Points, in no order, along strands that fork, close into loops and pass close to each other.
In the rows, zero is written as 128.
Points whose rows are less than 116 apart are linked; no others are. Some points are linked to none.
sizod: [128  99 128 121  70 118 153 169 108 129 118 119 129 120 153  89  82 105
 104  95 146 153  73  97]
kip: [126 129 126 107 104 117 160 126 138 129  95 150 115  83 154 111  98  96
 136 140 120 121 124 141]
zotap: [102 139 138 156  71 121 126 147 135 166 103 117 133 141 128  95  44  77
 142  53 133 134 111 114]
balem: [134 126  96 118 171 132 134  82 149 135 131 126 150 176 143 143 212 144
 146 160 131 123 109 124]
veliz: [135  79 144  74 103  97 169 144 129 130 158 113 142  92 190 123 143 108
 118 105 136 113 137 111]
kul: [ 89 143 163 141 100 101 142 143 144 146 116 156 151 143 134  87  68 124
 148 148 157 157 105 147]
famod: [ 93  93 123  79  66 129 150 162 126 146 127 109 130  81 125 129  79  68
 115 101 148 111 163 101]
kaz: [197 114 123 131 134 133 152  86  91 119 142 139 127  87 140 197 188 168
 113 158 120 124 155 126]
lutoz: [128  97 129 118  42 100 154 163 146 135 121 105 126 158 154 107 120 113
 137 109 158  98 198 114]
Riz: [129 116 156  89 119 161 137 163 149 105 171 160  96  53 130 144 109 109
 125 130 110 144 145 145]
kamu: [125 119 123 149 167 165 120 105 110 126 134 130 111 105 113 121 187 141
 130 125 131 129 154 154]
gurek: [139 126  83 160 170 160  94 108 145 146 120 132 139 137  98 131 178 141
 140 168 129 137 110 136]
Sos: [113 159 107 138 229 128  64  71  66  75 113 160 162 175 111 162 179 161
 123 202 112 119 118  97]
Pade: [140 169 124 131 159 167 124 127 119 108 147 125 138  88 136 117 103 117
 125 142 139 166  76 177]
Lum: [ 98 139 153 143 100 148 138 141 130 164 138 137 118 121  94  97 101 139
 139 124 136 135 145 150]
bemo: [103 151 122 150 108  78  93 121 148 159  97 144 138 172 176 103 120  99
 160  88 111 132 104 107]
figo: [165  75 135  90 134 117 166 171 122 138 165 143 108  77 159 156 129 117
 145 128 106  90 136  98]
ved: [101 151 106 118 150  83 101  90 154 160 106 105 176 191 180 106 137 127
 160  94 111 107 102 101]
tosa: [132  78 139 131  88 114 121 145 129 129 103  89 119 152  92 102 128 149
 108 125 130 144 158 100]
Kelu: [ 58 147 145 127 107 117 123 140 107 120 101 115 101 184  72 118 152 159
 118 121 135 162 117 120]
tidil: [104 160 129 152 113 116 114 142 147 135 137 131 124 128 165 115 124 136
 145 109  94 144  80 128]
fus: [109 153 126 129 162 105 100 100 121 119  84 116 136 151 125 148 127 178
 135 134 109 149 121 128]
dobur: [ 86 144 157 130  51 122 118 159 132 154 122 139  93 135  77  87  68  93
  99  73 135 156 100 135]
rad: [111 143 148 117 151  76 120  84 154 139 121 111 191 170 200  90 123 125
 140 128 145 133  87 128]
zinus: [179  96 129 149 165 118 153 134 110 133  91 141 126 146 103 140 175 166
 132 163 121 108 145  98]
givo: [185 127 103 120 139 169 115 112  95  95 206 119  94  50 159 156 140 148
 100 151 135  93 157 169]
Vaz: [192  81 106 147 180 125 164  96  90 151 115 111 154 152 126 159 188 151
 123 144 117  75 130 132]
Difot: [144 188 125 137 178 177  84 112 154 102 121 150 158 121 127 112 127 136
 127 140 120 175  84 137]
Veb: [120 115 151 110 160 127 135 113 129 145  81 141 164 138 108 106 113 113
 127 113 155 178 129 102]
Teb: [129  76 126  83  84 103 150 149 148 142 155 123 143 102 217 106 115  70
 114  74 129 112  85 112]
Dovur: [ 90 120 165 137  42 100 156 150 162 148 141 139 138 119 164 126  73 104
 130 122 141 137 115 137]
mefum: [130 117 130 136 135 155 142 108 136 113 161 172 107  83 141 137 147 135
 115 133 140 152 146 163]
Mol: [159 118 151 137 157  83 134 114 104 105  89 134 125 168 101 166 196 182
 129 141  96 127 168 124]
ponu: [101 104 124 144  95 153 167 153 109 152 124 144 104  85 105 135  63 151
 106 116 142 110 131 133]
fofa: [ 64 141 145 119 152 124 104 116 106 112  95 111 138 188  54 152 173 162
 116 161 140 154 137  96]
levu: [134 132 113 149 173 176 140 109  94 115 161 154  81  82  57 173 135 126
 118 163 155 152 169 172]
vaku: [106 147 117 173  73 112  89 131 130 176  92 103 130 172  95  94  80 127
 147 103 132 122 123 101]
Rigog: [176 148 123 147 209 156 109  93  63 102 152 141 126  94 132 142 187 131
 136 165 131 129 147 159]
zege: [ 82 131 106 151 125  82  99 119 128 157  70  89 111 209  96 123  97 116
 137  86 144 138 159  95]
tepe: [181 126 113 121 137 192  97 118 149  96 212 127 107  44 139 150 101 123
 106 146 130 142 163 164]
Logus: [ 87 193 147 118 125 135  92  93 138  96 100 165  98 129  78 114 116 152
 103 145 109 187 116 151]
Gamev: [107  94 144  71 102 163 148 170 145 114 155 140 117  47 132 141  56  93
 112 123 127  95 151 111]
puro: [142  81  83 112  90 139 149 131 173 152 142  98 151 117 187 117 104 110
 119 106 135  63 140 134]
sirip: [151  53 125 126 126 131 159 169  90 125 124 128 101  78 137 137 166 112
 121 127 113  75 166  98]
navi: [161  89  94 120 126 145 128 105 164 154 166 130 133 103 166  99 123 124
 125 137 115  96 129 155]
pil: [ 91 142 170 114 153  88 110  93 153 136 122 122 186 163 139 120  93 129
 128 117 136 171  96 104]
fad: [185  80 123 119 169 141 160 150 101 136 116  84 147 122 128 144 183 136
 120  80  98  90 138 127]
Mel: [151  96 120 111 116 135 146 140 186 110 183 137 138  70 185 114  87 100
 127 150 106 103 112 169]
luf: [192  64 104 113 128  94 144 128  94 156 125  84 138 147 156 105 163 126
 122  92 110  75 139  98]
zum: [ 97 111 153 109  32 142 145 212 161 118 141 172 114  99 141 121  51  67
 123  71 130  86 109  99]
rerub: [ 84 106 138 139  74  93 147 164 120 112  92 100 101 175 108  99 131 134
 111  94 165 131 184 118]
zes: [111 186 117 120 201 121  62  90 102 102 120 148 178 169 128 116 134 171
 136 187 115 129  83  84]
Zigi: [142 101  95 125 101  98 172 122 183 151 125 110 153 155 195 130 111 117
 146 106 139 111 119 135]
bune: [ 93 210 118 115 164 166  69  94 137  79 101 158 143 150  75 140 133 158
 127 150 112 169 103 130]
neb: [180 109 112 129 132 157 160 157 119 149 119 132 125 115  97 140 138 143
 131 176 131 127 127 121]
Galom: [ 73 204 153 124 128 124 136 131 136 107  87 154 103 136  82  95 122 133
 119 102 115 158 131 176]
bege: [172 187 135 150 192 162  97 132 132  79 167 148  96 106 102 124 129 121
 132 177 148 178 150 181]
Lefur: [146 123 123 124 130  65 106 112 130 130 101 102 137 197 148 145 161 154
 147  80 109 122 148  59]
pepel: [117 159 144 155 136 138 130 146 130 129 124 140 109 126  85 131 102 181
 134 177 141 146 126 161]
Pul: [107 103 156 123  57 131 152 174 168 109 178 133 133  78 180 128  84 119
 117 147 120  99 110 152]
popet: [140 115 117 118  53  96 161 150 123 149 100 119 143 126 197  99  86  56
 126  82 137 131  92  99]
topad: [191  87  86 127 161 144 156 103  91 104 173 115 104  61 133 194 162 136
 109 191 134 107 163 164]
Zule: [124 175 111 116 176 109  77  55 128 127 141 152 167 166 184 119 157 161
 149 171 108 109  78 126]
Zete: [ 61 157 166 141  99 120 111 157 140 156 119 138 112 182  73  92 108 115
 122  86 145 183  99 108]
Badok: [124 146 144 129 104 186 131 168 155  97 176 185  94  53 130 139  71  88
 102 123 114 121 103 162]
talo: [110 147 135 166 165 145 138 116  98 112 123 157  91 130  44 174 139 179
 126 165 130 139 148 167]
rimoz: [103 163 146 157 134 146 114 127 120 115 146 143 109 105 149 109  85 155
 113 107 112 174  61 168]
ruz: [106 211 192 107 116 158 146 135 141 120 136 168 110 117  73 111  90 124
 132 120 141 169 110 189]
mavo: [123 129 112 125 109  81 119 157 140 136  85  51 113 194 125 135 105  89
 149  82 130 135 165 101]
zata: [103 108 128 123 114  94 153 134 124 159 113 100 119 140 142 132 169 104
 159 109 124 127 144 103]
poz: [149 161 122 169 243 136  96  94  72 102 141 163 135 154 114 150 192 150
 150 188 139 132 129 144]
zati: [134 137 135 133 135  92 146 140 104 114  61  75 142 202 127 158 179 151
 138  74 126 130 159 106]
zosar: [185 119 113 107 155 162 120 110 155 123 118 134 160 113 150  81 143 111
 136 142 127 123  93 135]
goro: [105 152  98 121 168 119  86  69 113 140 100  93 169 180 109 155 194 151
 138 169 112 101 113  98]
fav: [152  81  85 125 122  72 109  90 141 153 127  90 132 163 175  93 148 137
 105 103 112 107 112 111]
Bez: [101 133 184 118  59 161 144 175 174 117 156 167 120  76 129 123  57  87
 101  72  99 122 106 143]
sor: [209 162  90 144 170 177  95 120 142  79 204 148  99  83 154 141 128 117
 126 154 160 169 153 172]
Paro: [ 74 121 107 132 154  80 101  96 134 118  92  98 148 219  82 165 175 160
 138 152 124 111 160  98]
tabi: [128 109 116 142 114 166 158 153 102 153 114 113 103  99  51 157 149 129
 128 138 139 112 155 130]
Sekes: [109  83 138 105  50 121 153 164 154 151 147 118 137 122 171 102  96  60
 143  94 177  82 164 104]
gid: [169 132 121 126 157  89 113 107 146 157 115 101 178 209 143 112 167 143
 160 117 105 100 126  85]
Mot: [144  81 117 123 126 181 182 163 101 144 146 114 106  87  95 169 160 118
 132 147 125  52 180 128]
Lotom: [142 216 152 155 149 159  87 122 106 107 156 153 103 116  78 121 108 162
 134 181 146 163 113 159]
lemol: [161 121 133 162 164 132 134 118  81 113 133 104  98  99 102 208 190 156
 119 161 101 152 135 114]

A tip is a point with one link. Name the tips that can be reached along the links from each point below, in the order of the rows.
givo: ponu, levu, Zigi, zosar, lemol
popet: sizod, Mol, fav
mefum: tosa, zum, Zule, mavo
Difot: Veb, ruz, zati

A piece is two or more points that can be reached from each other along the links. Count, over all rows, the pieces, the separate loops (a circle has one, a figure eight two, a Y none), the forks (points with three links) and the tips (points with one).
pieces: 4
loops: 0
forks: 7
tips: 15
